Each row is a point on a landscape with many valleys, with its height.
From any point a ball rolls to the lowest of the 2 points nearest to it. It stops when none of these is lower. Distance is the straight distance between rows; heights are no part of it.
(2) height 6.88: [153 150 143  56 141 136 102 129 191 141 124 155 136 162 124 100  90 116
 114 180 156 121 116 111 174  65 176 152]
(838) height 3.87: [183 197 119  66 134 205 104 162 152 153 137 104 122 203  93 132 112 166
 105 159  85  90 127 157  93 156  99 135]
(502) height 2.23: [157 177  97 106 135 112 124 147  94  86 163 113 129 202 108 132 139 150
 173 132 151 121 117 192 178  93 110 168]
(1525) height 1.94: [ 98  98 150 126 107 133 156  95  86 135  65 118 107  80 131 150 115 101
 161 145 136 160 115  98  93 109 160  87]
(1660) height 1.61: [107 117 126 143 109  71 140 106 107  87 104 149 171  90 194 108 129  91
 104 126 127 166 155 109 151 159  86  85]
(1156) height 3.07: [178 134 112 141 145 161 117 130 156 114 165 115 133 132 109 119 130 160
  76 159  91 119 111 154 102 144 110 131]
(371) height 2.75: [154 117 103 161 128 122 141 130 118  99 172 118 135 135 114 134 150 161
 106 106 123 105 111 156 141 158  87 138]
(640) height 6.49: [125 165 134 137 146  82 113  94 139  84 131 176 176 134 164  88 103  76
 124 187  94 195 155 112 168  90 141 128]
(1192) height 2.49: [193 101  92 124 131 123 153 148  93  80 143  91 135 117 135 137 177 138
 102 121 138 130 120 170 135 161 125 126]
(1641) height 4.22: [154 118 138  88 101 124 149 130 150 155 155 122  75 128 163 124 129 125
 124  86 167  68 135 122 148 178 120 171]
(1771) height 4.45: [140  98 123 135 133 162 126 133 151 174  99 124 101  86  99 162 146 139
  58 116  99  87 119 118  87 147 116  74]
(1330) height 2.34: [ 87 127 131 118  91 134  99 209 101 164 133 135  98 138 119 141 137 162
 195  76 155 107 105 133 120 155 157 165]
(1538) height 3.59: [131  72 143 186 142 144 104 145 106 113 150 107 121  70 103 129 105 176
 133 105 137 136  92 106  72 129 163 162]
(1282) height 5.20: [122  83 133 118 138  62 131  50 113 150 142 136  91 164 136 121 133  62
 116 125 169  80 140 165 195  87 107 196]
(1765) height 4.47: [157 163 108 107 135 150 172 136 121 117 137 138 118 180 104 126  81 131
 108 132 119 106 108 206 145 108  94 135]
(655) height 3.36: [110 115 100 156  96  81 102 157  93 113 193 163 185 120  84 137 149 151
 113  50 125 110  83  99 131 205 148 124]
(1624) height 4.23: [167 153 100 105 163 119 165 130 121 104 122 132 135 166 113 140 119  98
  95 142 165 118 124 188 176 103 137 107]
(536) height 4.62: [101 106 123 143 173 127 170 185 136 143 143 114 124 102 145 130 104 121
  97  61 157 122 162 109 141 176 122 123]
(1967) height 2.42: [102 116 175  98  84 123 142 120  94 122 115 155 139  98 148 123  63 111
 210 115 174 131 103 102 104 142 168 157]
(837) height 1.46: [110  83 154 175 157 120 117  98 129 118 113 123 129  61 168 106  99 123
 111 156 118 170 140  73  96 123 113 108]
(860) height 3.13: [137 121  86 167 128  64 155 125 114  98 139 117 177 134 128 141 181 136
 104  97 117 111 125 156 167  98  88 120]
(67) height 3.60: [199 161 113  76 145 175 120 148 137 125 142  91  86 184 114 111 126 171
 130 175  87 105 116 157 111 108  91 185]
(1404) height 6.47: [150 127 119 123 151  95 110  74 169 140 144 125  94 170 171  94 110 114
  65 174 119 110 161 123 176 122  55 156]
(1144) height 2.28: [129 119 158 138 105 106 156  54 110 130  83 153 148  92 121 152  92  73
 137 154  98 124  95  89  95 105 146  79]
(455) height 6.69: [133 122 114 143 144  88 138 118 117  69 114 133 156 109 158  91 148  91
 155 161 115 201 145 111 160  86 153 147]
(125) height 3.17: [152 148 173  91 126 136 119  72 148 108  94 159 152 124 134 117 101  57
 146 206 116 161 137 115 115  96 182 113]
(1435) height 1.88: [111  76 129 187 128  78 104 123 109 113 143  91 149  87 161 150 158 141
 170 129 178 141 137  90 118 106 160 133]
(527) height 4.19: [106 125 124 128 139 130 203 108 116 122  99 134  90 158 133 128 116  78
 128 129 110 123 153 176 140 109  94 136]
(1292) height 6.62: [154 122 120  83 137 114 140  88 144 123 101 156 107 164 151 100 133  27
  87 189  89 147 144 172 162 105 130 143]
(1381) height 1.17: [133  82 108 131 104  74 149 124  83  91 111 118 145 102 203 115 164  86
 126 111 165 152 150 112 166 145 122 115]
(1798) height 1.58: [103 147 100 159 175 169 143 174 133 140 159 117 150 152  39 145 137 157
 138  96 100 137 114 122 124  98 163 142]
(340) height 3.48: [ 83 101 141 108 103 111 139 107 124 131  99 159  90 123 182  87 103  88
 150 156 120 177 129 121 158 102 105 149]
(694) height 3.14: [109 144 139  77 104 111 110  97 135 117 108 156 120 154 172  99 118  84
 139 163 154 163 168 138 174 105 137 136]
(1822) height 6.26: [131 181 142 139 155 116 149  90 155  99 143 161 160 178 114 114 102  82
 125 162  88 157 160 157 152  76 146 147]
(1166) height 3.15: [ 74 145 138 121 120 133 148 154 130 136 109 136 104 121 180 113 116 114
 146 111 167 159 184 114 146 159 115 116]
(1420) height 3.11: [135 139 101 142 138 163 118 178 116 140 163  57 123 143 130 140 204 171
 151 103 114 148 170 116 116 156 122 135]
(535) height 2.99: [146  90 162 148 145 154 149  66 159 140 121  88  79 106 140 122 137 105
 135 167 101 126 168 128  92  94 153 153]
(1030) height 2.01: [130 148 136  80 108 157  87 144 132 131  96 141 140 124 108 131 142 128
 148 174 163 159 103 112 137  85 184  85]
(1964) height 4.90: [126 162 140  71  67 117 162 116 115 125 125 169 147 137 134 134 109  99
 154 103 148 114 134 151 157 138 153 132]
(844) height 2.32: [157 131 155  96 136 216 111 124 151 151 101 129 154  80  91 151  93 117
 108 148  78 146 125 114  47 122 204 112]
(1223) height 3.33: [125 152 110 135 140 107 101 124 132 129 169 112 150 170 105 164 151 144
 112  74 193  77 155 151 163 174 126 110]
(425) height 4.14: [ 98 157 127 157 141 192 110 163 136 151  95 149 128 104 132 118  96 167
  94 145  78 163 117 120  86 115 105  83]
(1871) height 1.50: [136 137  92 152 206 185 154 181 119 150 109  72 115 159  88 144 153 168
 107 124  84 133 140 144  97 114 100 121]
(924) height 2.70: [100  88 153 102  99 163  76 185 153 193 132 135  86 125 103 130 118 175
 164  78 126  77  91 102  94 179 157 181]
(1313) height 4.69: [ 90  84 120 170 128  68 193 112  86  96 141 138 126 132 137 132 114  94
 149  88 160 127 121 164 152  82 125 158]
(662) height 2.83: [150 107 176  99  91 124 136  79 123 113 162 150 147  97 147 130  99 102
 167 116 196  94 125 122 115 174 174 148]
(778) height 3.34: [159  91 132 156 129 143 107 119 138 103 161 119 114 100 126 113 119 186
 117 150 108 138  76 135  92 102 125 158]
(1723) height 4.29: [118 150 131 129 115 171 102 147 152 177 113 131 117 139  91 161 170 152
 112 118 119  98 142 117  96 168 128  74]
(852) height 1.84: [143 166  93 126 166 170 132 152 112 160 111  65  78 174  85 157 153 160
 127 140 102  87 148 148 116 111  68 122]
(1564) height 6.48: [118 125 103 108 131 132 143 114 139 128  75 158  97 158 149  94 143  59
 104 183  37 184 128 144 149  73  94 128]
(1923) height 3.85: [149  73 164 117  94 138 120  93 142 146 116 150 103  52 152 103  83 139
 101 138 113 109  77 105  81 140 128 135]
(1454) height 2.78: [181 155 100 108 133 148 118 149 125 129 165  71 113 178 111 153 189 152
 120 136 140 101 154 144 138 170 117 122]
(1406) height 3.86: [114 134 118 141 131 131 199 135 124 131 127  95 109 135 136 137 165  98
 156  83 106 134 181 152 129 118 118 121]
(156) height 2.30: [124 143 106 125  62  94 140  99  83 116 126 117 123 159 140 157 194 130
 159 101 138 104 125 173 152 108 103 123]
(466) height 5.80: [132 147 102 126 145  47 123  60 121 133 110 112 138 190 106 131 189  64
 116 127  81 126 189 148 217  70 101 143]
(368) height 1.76: [134 150 139 102 134 182 136 124 163 162  83 131  97 121 123 134 162  91
 135 171  88 147 142 107 116  64 171 105]
(213) height 5.22: [147 178 121  55  83 120 156 113 142 136 124 158 126 168 120 112 126 115
 161 121  93 117 119 139 168 104 139 167]
(196) height 3.76: [195 135 135 115 114  91 141  61 131  99 147 137 128 135 113 136 160  88
 119 159 103 110 113 174 146  99 133 139]
(301) height 2.91: [111  78 149 113 122 177  79 171 155 161 121 146 103  86 102 111  91 184
 103  77 104 108  92 109  63 195 151 155]
(691) height 6.87: [147 111 102 154 144 101 152 168  87  63 134 103 150 122 137 120 182 116
 169 127 125 179 115 146 155  80 177 146]
(1103) height 5.19: [165  81  95 122 136  83 146 153 137 108 136 121 150  82 135 127 162 103
  92  99 149 126 111  78 183 122 174 136]
(1139) height 2.26: [147  84 113 166 172  61 177  98 145  89 130  91 153 146 169  98 172  59
  62 143 112 142 181 151 176 123  62 145]
(1033) height 4.71: [161 177  95 157 164 132 180 120 109 111 125  89 120 190 112 141 168 116
 110 148  58 116 159 179 128 106  60 119]
(1808) height 3.43: [206 111 136  97 113 105 129  61 127  94 173 136 114 132 151 112 150 112
 112 142 158  90 118 164 165 136 136 168]
(1355) height 2.84: [141 134 172  96 136 137 143  66 176 141 124 180 145  97 147 117  76  52
 102 177 132 127 136  95 124 122 164 127]
(877) height 1.12: [149 124  92 122 139  62 167 111  94  94 138 113 127 163 165 101 150  77
 135 110 115 143 140 153 208 103 105 181]
(131) height 3.32: [172 133 127 104 118 173  87 133 164 147 135  99  82 148 141 116 134 186
  96 166  98 114 110 133 103 147  87 146]
(335) height 2.63: [140 109 134 141 159 128 142 114 184 147 147  84  80 128 127 124 153 121
 132 142 112 123 162  91 135  81 130 173]
(1258) height 2.81: [131 163 119 147 121 162 165 122 142 117 142 116 152 118 104 145 184 132
 163 128  52 171 161 114 104 109 159 113]
(1541) height 3.28: [120 151 137 153 146 180 166 130 115 116  97 124 176  81 111 146 122 105
 132 128  68 182 161 110  72 132 159  80]
(254) height 2.33: [101 124 129 167 155 125 105 151 106  96 122  93 141 106 146 132 144 137
 168 148 173 185 152  98 133  99 162 108]
(1161) height 1.09: [ 73  92 148 186 115  82  67 186 124 140 166 144 121 101 145 137 127 184
 166  77 178 101 116 102 116 181 147 161]
(646) height 4.01: [157  81 154 109 115 142 139  95 170 162 130 135  79  91 152 111 113 114
  88 132 150  73 113 113 115 145 131 150]
(568) height 6.04: [148 112 139 124 141 114 115 110 134  90 151 132 122 149 143  93 102 135
 135 162 160 139  99 146 163  87 143 184]
(575) height 3.46: [134  81 148 147 163 131 161  60 116  99  82 123 121  99 152 131 113  18
  99 201 105 162 172 148  95 129 135  96]
(133) height 6.30: [152 187  96 114 156 179 133 160 129 141  84 105 121 167 132 126 178 135
 101 176  64 153 135 157 138  88 111  91]
(1526) height 5.71: [127 163 162 101 124 136 153  94 183 153 149 148 115 176 105 117  64 129
 143 141 120  78 128 148 128  99 106 180]
(1759) height 5.39: [139 177 141  99 119 179 136 154 168 143 177 127 119 163 143 107  93 158
 129 115 104 126 164 129 115 176 106 165]
(528) height 6.03: [ 82 148 105 143 132  82 127  78 129 143  89 147 127 177 118 125 176  70
 137 156  91 152 163 143 181  62 105 119]
(160) height 5.61: [135 139 127  97 158 144 113 157 167 158 172 108 103 169  86 136 111 167
 149 114 166  92 115 114 138 126 139 184]
(204) height 1.07: [ 96 103 102 177 182 170 144 177 105 135 123  99 138 118  61 157 138 170
 117  90 123 138 110 147  82 109 133 112]
(258) height 3.97: [104 148 173 111 111 140  69 154 168 152 124 174 151  98 133 109  73 164
 103 115 142 106 118  96 103 211 127 103]
(1510) height 2.72: [ 91 111 130 176  79  62 113  99  77 129 126 130 133 122 130 162 161 129
 162 109 181  88 112 154 131 107 104 105]
(474) height 2.12: [151 125 127 154 135  81 137  88  86  94 137 142 214  87  96 158 111 106
 126 132 151 135  92 106 116 153 146  68]
(1622) height 6.29: [ 82 147 103 152 136 102 136  94 118 116 101 138 101 174 141  96 178  98
 130 175  45 182 151 156 139  71  62 132]
(383) height 3.05: [154 161  97 108 146 111 130 136 137 157 155  65 121 189 100 173 165 126
 118  94 161  76 185 104 182 163 127 124]
(279) height 2.08: [159 125 121 109 157 193 161 138 144 136  88 111 116  83 107 131 129 113
 110 134  68 158 127 121  87  77 194 121]
(1966) height 3.45: [108 144 114 140 132 142 178 161 105 134 122 128 143 144  99 158 130 130
 140  76 157 121 145 163 127 155 127  88]
(1855) height 1.78: [ 76 146 147 125  92  94 117 157 116 142 160 148 133 129 134 142 104 138
 199  78 188 107 134 122 140 124 161 172]
(1756) height 3.02: [112 139 103 156 110  65 115 150  88  96 181 163 198 115 116 136 114 146
 151  58 165 137 108 118 163 155 144 145]
(909) height 1.89: [122  86 124 165 145 100 134  88 162 116 124 135 125 107 170  87 138 102
  79 168  95 166 139 108 138 103  87 136]
(1590) height 5.37: [153 114 103 137 144  61 146 100 167 118 152 144 165 108 125 112 165  98
  84 112  99 121 133  76 196  82 144 141]
(1266) height 2.79: [113 135 116 164 133 110  92 165  79  90 145 122 186 115 112 143 145 160
 184 136 160 187  98  99 130 115 181  95]
(1963) height 4.20: [121 153 134 148 138 123  94 127 172 122 160 172 184 117 120 114  93 163
  86 117 136 132 131 104 122 195 117 109]
(347) height 3.88: [101 113 128 163 122 140 109 164 109 110 180 131 151 128  82 136 113 174
 164  88 135 142  97 112  92 156 169 159]
(670) height 3.08: [112 126  84 163 134 107 110 219  84 124 178 105 134 172 116 140 158 179
 148  67 140 114  98 133 140 167 125 174]
(418) height 3.25: [148 109 135 114  92 153  82 120  95 103 141 117 150 119  75 157 148 148
 142 141 169 122  93 131  78 180 188  94]
(1214) height 6.25: [162 130 120 127 159 109 101 104 156 108 148 104  92 170 152  88 140 147
 116 188 122 131 121 124 176  79  92 193]
(370) height 3.49: [ 80 127 141 122 103 126 136 167 129 168  79 151 106  87 159 132 127 122
 137  79 136 124 162  97 125 190 109  79]
(1657) height 2.31: [151  79 108 152 105 127 136 166  93  98 132 102 169  87 121 151 198 155
  92 100 112 137 105 135 108 174 123  84]
(554) height 1.49: [101  89 120 177 123  83  80 188 110 131 168  99 124 104 180 141 172 175
 152 103 187 125 127  96 134 132 142 152]
(28) height 7.06: [157 161 133  73 113 134  68 136 172 120 150 149 151 177 103  98 119 173
 140 171 148 121  82 145 142  84 144 154]
(972) height 3.41: [122 140  95 143 115 103 130 158 137 137 155  77 154 147 135 147 231 145
 142  85 100 120 162  92 168 145  97 131]
(859) height 4.03: [183 131 120 118 137 129 157 100 118  89 125 134 140 124  80 151 140 106
 109 150 142 114 109 178 127 101 170  95]
(103) height 3.18: [127 131 145 144 115 119  94 126  71  89 125 141 165  89 122 129  77 152
 192 154 162 173  66 101  95 118 161 120]
(1481) height 4.57: [154 121 108 119 136 136 133 151 158 164 109 117  99 122 157 135 143 113
  40 138 116 105 138 118 141 157  89  84]
(1006) height 3.66: [135 126 158 159 142 137 132  56 154 114 134 140 125 130 163 122 100  69
  87 193 120 135 169 162  98 130 117 105]
(128) height 3.63: [ 93 112 107 127 104 132 108 191  84 112 131 168 159 124  80 134 105 143
 118  57 134 114  70 133 110 228 153 109]
(1190) height 2.27: [118 164 122 139 163 159  97 135 136 148 113 100  87 181 121 127 141 164
 147 170 123 135 141 155 128  80  83 134]
(1929) height 5.82: [103 139 153  87 123 190  90 164 160 170 119 121 110 159  99 116 116 169
 158 133 143 116 111 119 103 107 147 143]
(1768) height 3.67: [171 108 167  72  79 188 112 104 160 143 126 154 117  88 129 129 102 149
 104 144  95  99  86 133  53 144 151 127]
(342) height 4.42: [ 87 101 131 149 101 178  97 161  91 155  72 133 120  67 125 152 137 167
 113  96 102 135 118 124  53 205 112  61]
(1857) height 4.43: [128  87 115 115 142  97 162 174 123 143 161 117 104 111 144 138 123 123
 123  58 188  89 128 121 165 179 144 159]
(1101) height 4.70: [147  78 102 136 151 125 141 180 153 153 120  73  97 110 145 122 178 151
  82 106 129 108 134 110 136 155  80 122]
(690) height 3.75: [105 160 157 115 110 153 117 148 177 170 103 164 105  97 163 118  99 140
  94  96 110  96 168 111 112 207  98  95]
(1893) height 1.75: [129 140  95 150 176  72 173 132 121 100 147  96 161 162 166 111 142 100
  89 104 125 141 191 146 201 125  73 145]
(1504) height 2.82: [ 81 123 161 124 123 133 102 168  79 141  98 144 146  96 116 132  57 158
 201 122 188 146  73 103  99 133 162 126]
(1333) height 2.24: [129 169 104 125 143 151 138 161 153 137 153 119 141 144  95 125 169 149
 162 109  65 154 133  87 145  98 145 154]
(355) height 3.30: [126 122 108 172 119  77 147 103 118  98 115 134 196  97 116 145 182 109
 101 123 100 137 124 114 143 103 100  70]
(916) height 3.44: [181 117 185  68  80 157 110  78 160 125 113 142 141  96 135 122 115 104
 136 189 123 116 108 120  83 122 189 109]
(1394) height 4.63: [ 81 133 146 146 112 162  96 155  71 131  82 135 159  86 110 156 113 157
 173  91 118 170 118  88  53 209 143  57]
(1577) height 5.05: [164 100  98  99 168 139 124 176 160 126 147 123 136 103 115 118 135 131
  67 122 158 149 122  86 157 136 175 117]
(508) height 2.29: [146  81 131 176 149  67 152  68 133  87 125 117 178  92 170 108 162  58
  66 163  95 153 145 129 130 131  88 112]
(1488) height 2.38: [144 125 149 160 152  79 153  88  86 115 103 143 185  69 140 151  56  98
 119 120 141 141  97  76 107 180 113  69]
(866) height 2.17: [131 137 115 122 146 149 153 115 159 172  96 100  73 154 115 126 171 100
 127 159  44 134 143 108 133  57 135 152]
(36) height 1.77: [155 122 114 160 172 123 137 123 135 101 145 132 205 115  68 157 157 110
  96 132 131 136 133 115 122 133 169  62]
(1591) height 3.27: [143  53 147 157 136 129 177  74 111  99 107  99  99  99 157 123 155  68
 130 162 122 152 167 147 110 112 133 132]
(75) height 3.98: [ 91  97 158 122 112 166  87 144 128 154  80 136  79 100 159 109  86 180
 139 141 158 133 117 134  81 111 106 129]
(1762) height 4.86: [100 120 132 155 129 133 102 150 108 129 118 138 159  85  93 154 121 154
 131 109 126 154 107  76  85 157 155  72]
(1919) height 6.33: [ 90 129 109 138 141 115 119 176 125 157 136  98  85 168 156 143 141 155
 169  95 177  98 154 120 156 125 100 163]
(1477) height 3.09: [119 127 149 110 122 140 148 114 114 101 112 170 123 128 167  86  33 103
 120 154 170 147 121 181 126 133 102 126]
(1154) height 2.06: [146  93 114 164 146 144 121 142 135 127 164  90 164 107  74 162 183 146
 105 118 122 126 134 114 106 167 162 104]
(976) height 3.06: [116 122 101 157 107  54  98 137  83 137 143 124 141 153 124 173 160 154
 130  65 199  62 121 163 164 133 117 118]
(1738) height 2.14: [ 77 124 125 176 103  69 144 122 119 123 140 165 149  96 167 111 130 136
 139  87 109 135 136 107 150 138  77 119]
(695) height 3.64: [103 153 133 149 167 186 147 152 134 116  96 111 137 118 150 114 130 123
 141 161  98 194 176 130 115 105 141  98]
(1495) height 2.51: [ 83 142 135 120 102 100 115 130 122 115 135 145 147 126 173 105 118 109
 186 111 178 161 170 103 177 118 153 144]
(203) height 3.90: [112 137 157 152 131 157 117 103 162 143 109 151 123 110 149 121  72 123
  95 169 109 120 132 133  88 110 116  96]
(572) height 4.46: [128 161 111 151 158 132 180  96 135 141 114 112 112 188 125 151 135  61
 103 154  85 115 194 175 132 101  88 116]
(1486) height 4.44: [ 82  97 134 157 121 109 197 110  97 119 101 159  91 119 132 115  85 108
 143 117 113 137 107 167 118  98  95 156]
(1552) height 4.30: [105  73 149 152 106 126  84 152 108 154  71 120 101  51 148 155 138 171
 136  91 141 118  96  96  70 169 120  85]
(211) height 3.10: [ 76 168 121 163 141 139 132 133 123 136  99 147 160 144 101 155 126 144
 120 122 142 130 134 155 115 118 102  52]
(625) height 7.05: [ 90 145 143 116  59 105  94 133 124 156 124 168 107 118 147 113 137 162
 163 113 131 110  95 110 133 130 105 130]
(1926) height 5.83: [138 127 137 112 131 147 129 151 126 120 157 127 132 149  98 125 105 146
 179 126 173 134  99 152 130  94 174 191]
(647) height 4.08: [144 200 120  87 133 194 134 152 156 180 129 117 121 178  89 165 136 124
 122 128  93 100 148 148  95 156 127  98]
(1158) height 1.04: [ 77  90 169 172 116 101 126  70 107 115  95 142 107  90 157 113  66 117
 142 152 148 137 117 113  90 128  85 104]
(357) height 3.80: [113 103 142 125 124 150 119 183  93 124 126 171 139 101  93 126  49 171
 132  82 157 113  73 149  85 195 145 134]
(1813) height 0.62: [ 78 116 138 179 128 105 127  96  98 122  68 148 145  99 141 134  95 109
 121 159 124 161 115 122 103 103  77  53]
(473) height 2.68: [136 170  85 137 150 114 138 178  88 111 174  82 129 192 104 160 135 170
 164  96 147 107 137 158 157 141 100 161]
(815) height 5.52: [168 195  94  54  97 129 136 148 137 138 157 143 128 179  98 135 124 147
 115 110 102  88 117 134 173 160 113 140]
(701) height 4.89: [132 118 114 121 163 176  96 175 160 145 132  96 119 126 129 115 135 162
  97 131 161 150 146 109 129 147 141 106]
(600) height 4.96: [ 99  80 125 149 150  59 169  90 113 136 136 135 110 138 164 121 123  60
 116  84 182  97 162 140 180 114 112 163]
(1900) height 6.75: [189 134 132  57 138 135 131 109 190 138 111 160 111 152 151  98 110  63
  81 183 116 116 132 128 181  97 165 154]
(713) height 3.51: [169 122 125 129  95 144  91 123 114  99 166  90 132 124 116 149 196 162
 161 150 124 139 119 143 104 136 174 124]
(1810) height 5.94: [148 173  88  95 180  95 129 114 127 143 132 100 118 195 108 134 142 123
 118 130 132 103 161 114 206  79  94 149]
(327) height 2.69: [ 99 147 123 154 150 129 121 114 151 153 114 126 105 161 120 139 140 142
 105 144 148 105 147 147 138 103  72  84]
(1644) height 4.56: [123 167 138  93  81 167 162 123 129 126 125 168 143 113 119 143 106 116
 148 123  84 131 117 133  97 131 144 105]
(915) height 1.71: [154 156 111 103 110 107 156 102  96 109 141 104  97 184 149 134 143 112
 158 137 134 107 139 179 179 111  97 171]
(1793) height 2.47: [143 188 120  91  96 133  85 116 136 115 131 142 158 151 131 147 166 140
 126 165 141 129 142 135 145 123 154  85]
(1773) height 6.13: [167 172 113 107 196 195 134 172 148 133  97 119 131 164  85 116 136 127
 121 162  89 148 123 159 127  66 168 119]
(218) height 1.60: [105 122 151  95  72 148  99 138  90 153  69 127 111  98 137 142 141 126
 175 153 161 143 100 116  98 117 162  87]
(1022) height 7.24: [127 165 124  93  71 130  95 132 129 127 149 163 144 147  96 125 119 172
 155 130 119 120  56 148 128 112 133 134]
(306) height 2.59: [100 108 134 190 126  76 131 144  96  97 149 144 170  83 146 120  98 155
 142  91 144 152 102 112 121 163 106 112]
(13) height 2.56: [120 117 174 126 119 122 171  70 141 147 102 169 130  71 142 135  60  65
 111 131 138 101 131 103 102 162 142 105]
(1375) height 6.65: [118 118 150 134 110  81 112  77 154 147 135 147  95 137 188  99 126 111
  93 130 153  99 149 122 161 141  79 145]
(1448) height 4.15: [ 94  94 138 142 112 139  92 169 133 174  91 117  57  96 143 133 139 172
 145 108 165  95  99 118 112 134 119 123]
(1336) height 6.00: [129 191 137  99 157 161 154 143 173 136 134 161 141 180 106 107  78 106
 142 153  88 127 148 140 140  74 139 156]
(1777) height 6.19: [143 124 162 111 123 166 129 104 128 103 119 145 136 134  93 112  69 140
 152 176 129 131  93 180  75  69 157 151]
(1194) height 5.74: [185 200  78  78 149 115 117 152 137 141 134 106 120 182 126 132 155 146
  95 144 102  99 149 101 191 129  83 128]
(1800) height 3.12: [141  76 132 115 110 174 137 151 106 143 115 131 108  56 110 130 117 157
  99  72  98 115  90 118  69 179 151 127]
(1298) height 4.74: [113 167 132 147 149 160 160 130 133 118 139 141 107 167 128 110  72 156
 123 121 100 123 142 186 103 119  61 143]
(467) height 3.95: [ 85 145 122 146 145 202 118 152 102 140 100  95 116 109 130 128 135 168
 145 122 109 179 148 147  76 121 119 101]
(517) height 3.74: [ 90  97 140 107 109 140 126 142 136 162  80 133  46 113 185  91 108 120
 131 135 128 136 131 134 134 120  83 153]
(7) height 3.16: [173 104 152 129 127 122 137  64 147 101 181 124 145 103 127 142 140 114
 115 127 172  95 131 127 133 157 175 140]
(648) height 5.45: [125  98 132 148 151 140  89 168 162 155 185  87  93 136 114 143 137 162
 129  96 185  97 134  98 122 170 153 174]
(260) height 3.55: [ 96 111 145 152 126 133 117 165 126 131 151 148 104 118 124 128  72 169
 141  93 211 107 100 157 118 151 116 146]
(1111) height 1.19: [125  97 128 108  64 106  85 118  99 127  91 132 101  90 173 124 153 115
 161 163 152 157  96  95 142 105 135 105]
(1952) height 2.60: [132 141 186  85  96 178 108 101 126 136 106 139 170  81 105 139  58 140
 156 139 110 142 109  96  36 163 190 110]
(1592) height 2.94: [140 161 119 133  97 108 124  84 131 112 124 159 176 116 118 150 168 102
 120 162  85 144 138 110 133 104 145  76]
(1387) height 5.59: [141 122 113 138 142  55 139  54 156 142 137 125 136 156 125 116 155  82
  84 112  88 100 157 118 204  83  99 158]
(1320) height 6.01: [127 150 163 106 142 197  95 124 171 142 138 133 145 170  83 124  80 176
 136 151 119 118 112 167  59  96 136 140]
(1806) height 6.85: [120 153 124 112  90  96 101 109 154 160 138 129 104 150 150 129 153 145
 133 117 119 104 144 106 174 119  93 145]
(1636) height 6.14: [123 156  90 119 177 104 120 162 135 171 134  80  88 181 115 136 129 161
 131 122 147  84 140  73 181 102  74 165]
(1722) height 5.99: [127 167 116  86 159 217  81 168 145 160  98  97 112 154  90 125 137 168
 121 164 124 158 117 141  93  89 156 118]
(489) height 5.07: [ 86  96 132 170 132 136  74 173 140 132 152 116 146 100 113 128 144 178
 121  90 131 140 130  73 102 221 142 114]
(184) height 5.08: [113 165 139 150 136 142 157 123 149 117 163 131 137 143 144 113 111 147
 143 116  87 155 165 141 123 143  98 155]
(1137) height 5.27: [ 94 107 115 148 156 161  95 195 139 165 158 105 103 152  91 124 132 185
 115  64 129 115 134 102 103 215 135 167]
(551) height 2.95: [127 137 151  92  87 187  89 130 100 111 134 123 167 112  89 130 130 160
 180 151 119 160  92 114  57 155 195 123]
(1169) height 4.21: [108 152 141 128  91 150 145 148 124 113 159 160 154 105 104 117  98 154
 177  87  95 137 103 106  98 161 156 145]
(414) height 3.31: [113 105 154 146 136 106 153 119 105 105 136 175 134  92 139 116  40 132
 125 107 195 111  88 155 125 158 112 138]
(185) height 5.44: [143 126 144 122 141 102 167  77 150 146 157 133  97 159 117 135 101 102
 125 121 158  67 125 158 158  93 127 172]
(1206) height 2.80: [130 129 172 100  94 109 128  88 106 104 115 180 144 101 179  94  50  99
 155 159 163 157  99 112 132 149 125 135]
(402) height 1.53: [147  47 130 131 110  69 154  81  81  88 107 139 127  73 176 118 132  62
 120 144 151 139 105 100 149 129 129 134]
(960) height 0.66: [148 110 101  93  95  92 109 135 108 121 102 115 104 128 181 119 196 118
 119 132 153 143 134 119 187 108 124 126]

For each start below, name the point where the ball stops.
(184) => (1967)
(455) => (527)
(1759) => (1967)
(646) => (960)

Call two points neighbours if one is among the 2 nearest of the other. Go from one point of each pair to the other, from neighbour to neighbour, staying as low as possible. Name the highest point that can't be avoided.
(1967), (1381) => (357)
(877), (1454) => (1223)
(1813), (877) => (508)
(1967), (1161) => (103)
